Each row is a point on a landscape with many peaks, with its height.
A climber steps from a point to the highest of its 2 nearest points, and stops where none of them is higher. Distance is the straight distance between rows; heights are no part of it.
<643>: [141, 201, 126, 104, 137,  85, 136, 131, 133, 122, 136, 125, 160, 124, 153,
 124, 121,  75,  80, 148, 112, 156]  h=2.12
<279>: [101,  87, 144, 133, 122, 156, 129, 148, 123, 129, 114, 101, 109, 133, 145,
 154, 121, 129, 123, 122, 159, 120]  h=6.35
<581>: [149, 179, 118, 103, 133, 114, 116, 106, 143,  96, 112, 139, 104, 102, 140,
 142, 131, 129,  94, 127, 103, 144]  h=5.04
<538>: [ 93,  59,  92, 129,  89, 109, 149, 153, 133, 106,  99, 159,  86, 145, 126,
 173, 145, 144, 143, 133, 110, 102]  h=0.99
<14>: [132, 112, 134, 113, 146, 156, 141, 110, 119, 153, 139, 156, 123, 110, 104,
  90, 118, 149, 175, 146, 119, 132]  h=2.72
<680>: [135,  85, 113, 108, 128, 136, 158, 104, 120, 138, 127, 173, 119, 141, 105,
 108, 141, 153, 160, 149, 116, 124]  h=2.02
<347>: [128, 162, 141, 161, 137, 163, 148, 113, 116, 144, 153, 103, 155,  75, 103,
 103, 104, 103, 126, 137,  72, 152]  h=7.10
<549>: [ 99, 133, 150, 154, 122, 116, 101, 128, 134, 130, 162,  94, 142, 108, 142,
 151, 123,  83,  94, 119, 112, 121]  h=1.12
<580>: [127, 153, 157, 140, 137,  93, 165, 131,  95, 158, 164, 103, 181, 134, 116,
 114,  88,  82,  90, 121,  82, 141]  h=1.09
<688>: [117, 160, 119, 129, 149, 141, 135, 149, 114, 126, 165,  94, 184, 155, 133,
  90,  88,  84, 140, 129,  98, 141]  h=1.77
<424>: [135, 170,  96,  96, 137,  98,  97, 123, 154,  88, 117, 121, 136, 121, 124,
 110, 147, 124,  79, 122, 128, 136]  h=3.50
<49>: [106, 115, 119, 125, 106, 126, 102,  99, 146,  98, 134, 106, 109, 139, 114,
 161, 149, 141, 119, 140, 129, 108]  h=4.95
<545>: [175, 163, 116, 104, 144, 144, 169, 121, 107, 101, 152, 107, 174, 145, 110,
 108, 141, 129,  90, 148, 104, 145]  h=2.94
<16>: [146, 137, 113, 114, 121, 130, 128,  99, 122, 100, 115, 153,  88, 102, 132,
 140, 146, 145,  94, 131,  97, 130]  h=6.26
<543>: [114, 130, 104,  97,  79, 140,  83, 128, 121, 137, 110, 127,  87, 118, 141,
 144, 139, 167, 158, 129, 100, 113]  h=0.80
<694>: [108, 148, 123, 121,  91, 135,  67, 135, 136, 127, 120, 121,  88, 113, 154,
 137, 110, 153, 165,  94, 122, 125]  h=1.40
<705>: [196, 195, 129, 118, 147,  77, 153,  96, 121, 138, 134, 143, 149, 169, 123,
 133, 115, 117, 121, 137, 122, 149]  h=3.46
<232>: [100, 112, 155, 135, 134, 116,  98, 133, 161, 156, 130, 148, 135,  97, 133,
 108, 131, 114, 146, 124, 177, 127]  h=5.71
<288>: [ 98,  92, 174, 162, 135, 128, 162, 137, 150,  98, 119, 115,  97,  96, 126,
 177, 155, 152, 134, 144, 160, 118]  h=7.23
<251>: [153, 135, 110, 120, 148, 106, 138, 136, 130,  87, 147, 138, 174, 179, 129,
  78, 139, 115,  97, 128, 157, 144]  h=4.69
<710>: [116, 116, 101, 103, 120, 111,  87, 121, 151, 126, 110, 161, 112, 119, 125,
 102, 133, 158, 136, 109, 144, 124]  h=3.17
<85>: [136,  88,  94, 121, 118, 108, 106, 142, 130, 132,  88, 181,  82, 114, 124,
 118, 137, 172, 143, 109, 119, 122]  h=2.03
<492>: [ 93, 100, 133, 104, 155, 146, 144, 169, 135, 135, 121, 112, 153, 154, 109,
  95, 138, 154, 183, 163, 157, 126]  h=8.39
<613>: [155, 147, 142, 164, 146, 114, 129, 121, 120, 104, 130, 127,  84, 131, 160,
 155,  85, 133, 130,  74, 129, 134]  h=2.52
<497>: [163, 162, 144, 127, 155, 102, 133,  97, 119, 152, 147, 156, 150, 140, 130,
 102, 105, 115, 133, 114, 122, 149]  h=4.20
<510>: [119, 110, 120, 150,  77, 131, 123,  95, 155, 102, 121, 133, 115, 141, 121,
 187, 158, 132, 105, 124, 158,  92]  h=5.64
<645>: [130, 117, 158, 127, 152, 159, 168, 122, 120, 164, 155, 119, 160, 119, 101,
 113, 122, 138, 174, 161, 146, 128]  h=3.51
<562>: [ 83, 132, 170, 153, 126, 140, 112, 146, 162, 167, 122, 135, 149,  83, 135,
 118, 142, 102, 162, 151, 162, 133]  h=6.91
<658>: [ 75,  80, 135, 124, 114, 105, 127, 163, 157, 133,  85, 161, 102, 118, 155,
 145, 123, 154, 162, 118, 177, 106]  h=4.81
<554>: [167, 135, 133, 158, 123, 150, 119,  98, 119, 135, 124, 106, 102, 152, 121,
 179, 134, 146, 134, 115, 137, 115]  h=3.56
<218>: [103, 105, 105, 102,  74, 146,  96, 153, 117, 151, 100, 129, 104,  95, 127,
 136, 163, 161, 154, 154,  92, 109]  h=0.21
<209>: [118, 142, 146, 138, 126, 155, 153, 109, 107, 113, 157, 132, 113,  76, 129,
 119, 100, 123, 124, 121,  76, 140]  h=8.69
<735>: [131,  84,  81,  94, 134, 140, 148, 140, 108, 133, 112, 156, 115, 133, 104,
 116, 144, 149, 148, 149,  78, 116]  h=1.36
<507>: [112, 147, 144, 134, 155, 125, 152, 132, 104, 130, 156,  97, 154, 132, 132,
 121,  77,  86, 101, 112,  96, 150]  h=1.37
<83>: [133,  92, 160, 155, 104, 108, 152, 104, 129, 129, 142, 143, 143, 109, 135,
 149, 147, 102,  76, 109, 165, 116]  h=5.00
<443>: [107,  96, 118, 110, 153, 124, 135, 147, 126, 106, 138, 122, 153, 155, 120,
  80, 132, 117, 111, 129, 158, 141]  h=5.86
<485>: [ 99, 125, 107, 110, 126, 136,  91, 132, 134,  97, 119,  83, 112, 130, 118,
 130, 141, 149, 113, 129, 113, 131]  h=4.10
<222>: [120, 157, 114, 111, 147, 130, 101, 127, 129, 104, 137,  94, 140, 147, 126,
 108, 132, 120, 113, 132, 108, 141]  h=3.16
<659>: [167, 205, 136, 107, 146,  60, 159, 122, 128, 130, 146, 132, 163, 144, 134,
 126, 103,  94, 107, 149, 103, 156]  h=2.78
<250>: [139,  98, 141, 140, 137, 122, 145, 104, 125, 128, 126, 143, 131, 136, 127,
 134, 129, 120,  92, 102, 156, 137]  h=5.47
<700>: [176, 201, 111, 118, 151, 154, 150, 133, 108, 123, 159,  97, 181, 123, 108,
  97, 127, 120, 128, 155,  84, 138]  h=4.02
<413>: [107,  68,  99, 103, 101, 134, 127, 155, 124, 136,  99, 133, 107, 129, 113,
 141, 163, 157, 138, 156, 103, 104]  h=0.67
<292>: [170, 155, 116, 114, 125, 109, 159, 121, 114,  84, 160, 128, 178, 179, 121,
 100, 155, 118,  88, 144, 125, 137]  h=3.81
<388>: [139, 171, 139, 141, 125,  91, 117, 112, 126, 128, 152, 113, 147, 116, 145,
 149, 126,  86,  69, 120, 105, 129]  h=1.51
<328>: [130, 122, 175, 162, 142, 121, 136, 135, 120, 186, 158, 124, 163, 111, 129,
 119, 109,  91, 138, 131, 143, 132]  h=4.27
<713>: [170, 151, 149, 179, 139, 103, 121,  92, 122, 137, 137, 124, 110, 138, 132,
 178, 109, 124, 124,  94, 127, 123]  h=3.01
<211>: [103, 101, 166, 149, 116, 166, 136, 147, 127, 140, 139, 108, 115,  87, 151,
 150, 130, 109, 130, 136, 139, 123]  h=7.15
<104>: [168, 149, 119, 128, 136, 159,  83, 128, 119, 149, 111,  89, 117, 144, 124,
 143, 135, 150, 133, 113, 137, 124]  h=4.39
<610>: [ 99,  85, 139, 131, 121, 129, 116, 157, 143, 139,  95, 122, 115, 140, 153,
 153, 111, 140, 144, 102, 191, 111]  h=5.66
<371>: [153, 193, 126, 147, 137, 162, 125, 122, 122, 142, 159,  92, 167, 108, 100,
  93, 126, 107, 141, 151,  80, 137]  h=5.50
<506>: [132,  81,  73, 116,  93, 123, 133, 137, 129, 135,  86, 177, 128, 176, 123,
 125, 163, 128, 120, 130, 165, 104]  h=3.78
<126>: [132, 146, 128, 139, 136, 117,  90, 127, 135, 112, 111, 124,  87, 133, 148,
 145,  90, 147, 142,  74, 135, 128]  h=2.04
<210>: [122, 128, 131, 124, 141, 116,  83, 119, 158, 147, 135, 151, 138, 119, 122,
  86, 132, 135, 161, 120, 164, 135]  h=4.58
<236>: [129,  81,  79, 138, 100, 104, 125, 141, 132, 106,  85, 181,  81, 139, 123,
 150, 139, 157, 132, 106, 118, 112]  h=1.41
<178>: [ 96,  96, 156, 157, 100, 120, 147, 123, 161,  98, 124, 124, 111, 113, 138,
 190, 156, 140, 118, 135, 173,  95]  h=6.34
<241>: [116, 134, 116, 114, 115, 154, 130, 123, 111, 110, 133, 150,  85,  79, 130,
 118, 127, 141, 127, 139,  70, 130]  h=7.92
<65>: [153, 101, 112, 137, 128, 148, 163, 109, 107, 132, 108, 146, 119, 168, 119,
 134, 119, 128, 108, 116, 155, 130]  h=4.97
<175>: [162, 111,  86, 112, 118, 147, 144, 125, 105, 141,  91, 174, 113, 178, 138,
 127, 132, 132, 125, 117, 149, 118]  h=4.48
<696>: [106, 174,  96,  99, 129, 144, 108, 155, 127, 102, 144,  95, 158, 157, 142,
  89, 109, 110, 134, 135, 102, 145]  h=2.38
<184>: [164, 136, 159, 153, 156,  99, 126, 108, 121, 175, 156, 130, 157, 135, 119,
 116, 119, 107, 130, 117, 145, 138]  h=4.72
<353>: [101,  97, 110,  94, 142, 140, 127, 148, 121, 118, 127, 116, 133, 164, 117,
  96, 131, 139, 148, 140, 143, 127]  h=6.88
<253>: [157, 111, 120, 114, 135, 166, 102, 146, 112, 159, 100, 111, 110, 140, 123,
 115, 125, 159, 158, 117, 154, 127]  h=5.36
<478>: [ 92, 104, 188, 156, 155, 133, 159, 150, 150, 126, 107, 119, 104, 109, 139,
 164, 128, 156, 172, 135, 165, 120]  h=8.51
<729>: [ 94, 128, 181, 165, 114, 171, 134, 152, 144, 164, 130, 115, 133,  69, 150,
 136, 135,  97, 155, 155, 140, 130]  h=8.15

Where does a climber stop that starts at each point below?
<218>: <492>
<713>: <492>
<538>: <729>
<292>: <492>
<222>: <478>
<388>: <184>
<545>: <209>
<424>: <209>
